Points on a hilly landscape, in no order, each with its height.
From any point a ball rolls to the lowest of the 2 points nearest to it. It stops when none of these is lower. Distance is the straight distance between rows; heights are no part of it.
mumi height 238: [  4   9   0  -8   7  -7 -15  -3 -26 -12  -6  31  15  41  -4   1 -15  19
   8 -26]
Vedog height 110: [-33  -4 -10  18 -14 -12 -21   1 -14   7  31   1 -10  -2 -22 -15  11  27
  -6   6]
Veke height 230: [ -9  15   8   0  21 -29   7  30 -24  25  33  17  13   0   3 -29  17  11
  14  28]
Zaz height 348: [  2  16   6  20   2  13  26   4   6  17 -26 -14   4   9 -15 -13 -17  11
  -7  -3]
poz height 300: [ -2   8 -12  10   2  -7 -30   5 -15 -18  -6  22  13  23 -13  15 -12 -10
   9 -20]
ket height 298: [  9  17  14   1  10   9 -26   3 -13   4  -5  23  -3  29   0   2  -4   3
  27 -34]
Gaka height 333: [ -5  13  13  12  20 -14 -12  20   0  -5  12  -6 -50 -14  18   0  39 -15
  -2   3]
seb height 510: [ 36  27   7  -6  18   0   9  11 -13  12  -9  17  17  16   9 -18  -7 -35
   5   0]
Zogul height 242: [ 12  -8   4  -4  -9  23 -10 -19  11 -20  -4   7  10  -3 -14  27  -1 -31
   2 -22]
pelo height 292: [  0  20   7  23   9  -4  -4  10  -2  10  -1  -8 -41   3   4 -13  15  -8
  -5  -1]
pezap height 584: [  0  24  -8  -3  -1  -9 -25  15 -27   1  -1   4 -21  17   8 -15   1   7
  -7  -9]
Tep height 448: [ 16  12  15  -3  32 -10  -7  34  10  16   9  -7  -5 -20  37   0  15 -36
  24  19]
riva height 695: [  3 -12  -3 -36  -1   0 -23  -6 -16 -12  15   3   0   0  21  14  -8  11
   2 -13]
mufu height 280: [-18 -23 -17  -7 -31   5   2 -22   4  -1  20 -21   0 -23  -8  -2  -8  28
 -13   2]
Beg height 396: [-12  -4 -17  20  -8  10 -40   4  25 -39 -34   1  -5  -1  -4  50  -5 -25
   7 -12]
tas height 260: [-24 -20  -7   7  -4  -6  23  -2  -3   3  -6   4  41   8 -30  -3 -24  39
  -1   3]
mumar height 641: [ 19 -10   8 -47 -23  -1   5 -25 -20  -5 -18  33  46  34   1 -36  -9  19
  -7 -15]
Par height 422: [ 18 -37   8 -25  13 -17  51 -31   9 -21   9  15  15  -7   9   7   8  -4
 -16  12]
Zak height 500: [ 10  -1  -3   6 -27  26  -3 -29  13 -12  -5 -12 -21  -3 -16  10   4 -16
 -22 -14]
Komu height 279: [ -4  13   4  -4  17 -10   5  20 -17  29  16  20  28  11  -1 -18  -6  16
  29  17]
Taka height 375: [  0  15  14  -7  21   2 -32  43   7  10  -5 -15 -33 -27  46  -9  35 -25
  29   9]
zalu height 285: [ -8 -16 -16 -12 -23 -10   7 -10 -16  10  20  -1  15 -10 -10 -33   1   9
 -20  23]
Goze height 483: [ -1 -27   1  -6   3  -6  21 -30   9 -30   4   6 -12   1  -2  33   1  10
 -18  -6]
penov height 224: [-15 -14  -8  -6 -21  16 -17 -11  10   0   7 -23 -11 -19   2  12 -11  24
   8 -13]
mupi height 365: [  2   4  13  -1  26 -23  11   4 -11  -6  22  10 -32   2  12  -3  28  -3
 -12   7]
Vebo height 350: [ -1   4 -16  15  -2  -3 -19   1   2 -34 -21  10   6  11 -14  35 -11 -25
  -5 -11]
Kol height 607: [ 24 -10   5 -47 -12 -16   4 -21 -27  -8  -4  32  19  29  16 -38   4   4
 -14  -4]
dukap height 542: [ 18  -6  27  15  31  -7  38 -12  19   5  21   5  -3   0   4   7  17  -7
   8   2]
zun height 310: [  1  -3  11   9  -4  23  42  -9  22  10 -23 -23  22  -6 -25   0 -11  10
  -8  -9]
Nuz height 229: [-28 -10 -14  40 -13  -4 -12  -5  16 -12  22  -1 -19 -15 -28  18  17  -3
  -7  14]
Pulol height 179: [-32 -11 -10  32 -20   6 -29  -5   9   1  19  -6 -13  -8 -25   7  10  17
  11  -3]
rema height 188: [  2 -17   3   8  -2  15  33 -19  36 -23 -10 -16  13 -24 -18  40  -2 -16
 -11  -2]
Tova height 593: [-10 -10  -7 -22 -16   3 -18   3  -6  12  34 -19 -12 -37  12  -8  13   4
   5   6]
Rus height 175: [-25   3   1  17   8 -23  -8  20 -17  14  34   5  -5  -8  -9 -16  18  12
   6  18]
kufik height 284: [-25  -4  -2   5 -16  14 -47   3   3   5   5 -11 -17  -1   6   5  -4  32
  23 -21]
Fuz height 382: [-14   6 -15  28   9  -6 -37  24   8 -11 -20  -2 -21  -1  11  16   4 -17
  19  -1]
lud height 587: [ 15 -11 -10 -43 -27  -3 -13 -28 -17 -33  -9  12  23  23  14  -6 -14   2
 -38 -17]
matuf height 226: [-17 -20 -12 -14 -34  -8   4 -20 -12  12  36 -14  -4 -19  -7 -33   9  38
 -17  11]
nev height 450: [-27  17 -19  33 -19  -2 -39  14 -10   7  -2 -12 -24   5 -12 -14   0  11
  -3  -2]
vere height 506: [ -2 -18  12  17  16   3  24 -17  23 -13   1  -4 -17  -6  -4  32   6   4
   3  -7]
ruv height 578: [ 12  -6  -3 -32 -13  -9 -11 -17 -25 -13  15  17   0  11   9 -20   8  -5
 -24  -5]
rog height 557: [ 12  -5  17   6   5   9  19 -15   5  12  13   3  -7   2  -9 -10   9  -1
   3  -5]
Busos height 181: [  2 -13  -6   8  -5  10 -19  -8  22 -22  -2  -2 -11 -19   0  34   6 -35
   4   1]
vesup height 559: [ 11  31   1 -20   3  -8   2  12 -29  14  -8   7 -25  24  20 -30   1  14
 -12   1]
regu height 392: [ 17 -17  13 -16  22 -21  35 -14  -7  -9  17  16  -9   2  12  -6  18  -6
 -15  12]
redav height 416: [ 11   4  13 -15  12   8 -26  20   3  13  12  -7 -16 -24  27  -1  20 -26
  28  -1]
sukog height 187: [ -4  22   3   5  13  -6  27  25   0  43   2 -14   1  -5  13 -23  -7  22
   7  34]
Zuz height 176: [  5  -4   7  -5  11  -3  23   0  -5   8  -2  11  33  10  -9  -7 -14   3
   4   6]
kefa height 572: [ -7  -6   9   4   1   3  -9  -3   2  11  31  -2 -18 -16  -2  -6  22   2
  15  -1]
dap height 525: [  0  -7  14  28  19  -6  18  -5  20   0  15  -7 -34  -7   2  10  24  -6
  -2   5]
Lig height 97: [  5 -11  12  -1  17 -12  58  -1   9   7 -16   2  40   9  -6  -7 -15  19
  -7  16]
mesi height 245: [ 22 -16  15  -5   2  22  46 -23  34  -2  -3 -22  11 -27  -5  17  -1 -16
   0  -9]
voliz height 554: [-17 -10 -17   8 -28  20 -42  -2  23 -12 -12 -32 -32 -27  13  19   3  -7
   0  -5]
kuru height 546: [  7   0 -15 -19 -25   0 -22 -19 -15 -24  -3   2  -4  15   5   0  -8  -7
 -34 -13]
Sina height 239: [ -6  25   6  12   8   1   2  24  -3  34  -3 -18 -26  -6  13 -24   4  12
   5  14]
fatil height 715: [-10 -14  -7 -17   5 -12 -34   3  -8 -21  22   6 -13 -11  15  27   8  -6
   5  -4]
Siza height 535: [ 23  19  10  -9   9  -1  19   1 -16  17  -8  11  -2  23   6 -30   0  -2
  -4   1]
ramot height 638: [ -5  27   1  -7  11  14 -10  30  -4  33 -24  -5   1   8  19  -2 -21  25
  34   4]
galep height 474: [  9  -2  -5   1 -44  37 -14 -34  20 -31  -7  -6   3  -3 -30  27   2 -21
 -24 -23]
dun height 579: [-13  -6 -14  -5 -28  16 -40   6   9   6  13 -33 -23 -39  10  -3   9 -10
   5   2]
fove height 453: [ 16 -24   4 -15  11 -11  36 -27   6 -37  -6  20  12   8  -2  27   0 -13
 -23   2]
fisit height 675: [  0  -5  10 -21  18   4 -11   6  -4   7   8   3  -7  -4  21  15  -7  17
  26  -7]
Sokon height 379: [ 23  17  -5 -18  -7  15   3   7 -12   6 -30  -6  30   6  -3 -13 -26 -26
 -13  -2]
Guga height 657: [-14   2   2 -11   7  11 -11  13  -3  15 -14  -3  10   4  10  14 -26  34
  29 -10]
Mudut height 244: [  6 -16  -2 -13 -15   4  24 -16  -3  13  12  -1  32  -9 -14 -23  -8  -1
  -6  11]
pir height 182: [ -8 -18  10  -2  -1  -4  50  -8   5  -2 -26  10  52  19 -34 -12 -11  31
 -10  -4]
losog height 185: [ 11  -2  12  -6  -4  17  45 -15  15  27  -5 -23  -5 -12   2 -21  -5  20
  -4   5]
fikim height 527: [ -9  -1 -10  10 -33  22 -27 -20  17 -18  -8 -27 -40  -8   1  18  -1   4
 -22 -16]
pumob height 613: [ -5  26  -9 -14  -9   5 -28  21 -20  21 -10  -6  -3  10  14 -15 -20  21
  10  -3]
lali height 139: [ -5   5   4   4  -5   6  26   2  -1  38  10 -13   0  -6  -4 -32  -1  27
   2  17]
Tumok height 509: [  6   5 -14  -9 -38  21 -32 -23   1 -31 -11  -2   8  12 -13  17 -12 -15
 -31 -25]
negus height 323: [-23  -9 -10  -5   3 -18   4   1 -20   0  -3  14  26  20  -9   0 -24  50
   1   3]
pemo height 311: [ -4  -8  -3  23   1 -18  29 -23  -4 -15  -1  16 -12  24 -21 -10  11  12
 -28   5]
Sez height 438: [ 22  22  -4 -32  -6  14 -17   7 -23   4 -21   7  21  19  12  -8 -25  -9
   3 -16]
ronif height 344: [ -9   9 -12  24  14  -8 -25  24   0  -5 -16  11  12   9  -5  17 -14 -14
  24  -5]
fevil height 475: [ 32  10  22  -2  39  -8   2  14   5   5  10  13   3   1  25  10  11 -40
  24   2]
let height 317: [ 22   2   6 -14   1  18  38  -2  10   1 -31 -12  36  -2  -9  -2 -19 -21
 -18   0]
duni height 223: [ 24 -16  16 -23   3  17  63 -25  24  12  -5 -22   3 -23  10  -4  -1  10
  -2  -2]
lape height 388: [ -2  30  -3  46  13  -8  14  19   5  14 -23 -12 -11  16 -10 -15 -10  -3
  -6   3]
dom height 334: [ -9   6   4   5  -5  20 -44   6   2   3 -13   1  -1  13   0  12 -10  12
  32 -33]
gebif height 730: [-14 -29 -13  -9  -3  -6 -21  -6  10 -21  29   1   0 -31   6  40   5 -11
  12   5]
ligaz height 345: [ -1  16  -1  40   3  -8  21  -5   0  -4 -14   3 -21  25 -23  -9   1  -1
 -21  -2]
lubaf height 106: [ -8 -15  -8  20   4   0   6  -4  22 -18  -2  -3  12 -17 -15  37  -5 -21
  -1   9]
zam height 269: [ 15 -10  14 -15   1  14  67  -8  24   8 -28 -23  37 -12  -9  -5 -13   4
 -17   6]
miz height 518: [ 16  -4  -6   1  14 -13   4  -5  -1 -24   5  15   2   2   0  22   4 -41
 -14   9]
bife height 496: [ 22   3   9   5  22  -8  -8   3   5 -14  16  13 -15  -5  11  17  24 -52
   4   2]
fov height 376: [  7   1   7 -30   7  -2  43   3  -6  30  -7   8  37   5  10 -20 -18  27
  11  27]
Nafi height 479: [ 17  30  -2  -3  11   2 -12  19 -22   9 -19  18  24  24  -3  -8 -20 -14
  19 -14]
lito height 385: [-17 -14 -15 -10  13 -32   6   9 -23  -6  13  17  15   5   3   3 -11  21
  -7  19]
Taf height 331: [  0   0  -1 -18   1 -14  24   8 -19  30  12  18  40   6  -3 -38  -5  17
   7  33]
pama height 290: [-11  26   1  36  11  -9 -18  38   7  25  -2 -15 -20 -11   9 -23  16 -12
  16  18]
mela height 275: [-14 -10  -9  25   0 -16   4 -10  -2 -13  15  10 -10   5 -20   8   8  -1
 -18  11]
Fega height 437: [ -2   1 -12  17 -28  30 -24 -12  29 -33 -29  -9  -2 -10 -23  43  -4 -30
 -12 -12]
Sepom height 330: [ -8  23   5  25  25 -14 -30  52   8  13  -8  -8 -20 -13  32 -12  30 -22
  31  18]
tugol height 415: [-31  14 -15  35   1 -15 -47  33  -4  -4  -5  -3 -34   0   2  -2  18   2
  15  -1]

Where does a ball stop that starts at each point below?
kefa | lali
fevil | lali
fatil | zam
Par | lali
vesup | zam
lape | Vedog

Call two points neighbours if one is among the 2 nearest of the other. Go from one point of each pair to the other, from neighbour to neighbour, staying as low as possible. Name the highest point that can't be avoided.
mumi / matuf | dom
penov / matuf | mufu
lubaf / lali | mesi
penov / Lig | zalu
zam / Vedog | lape
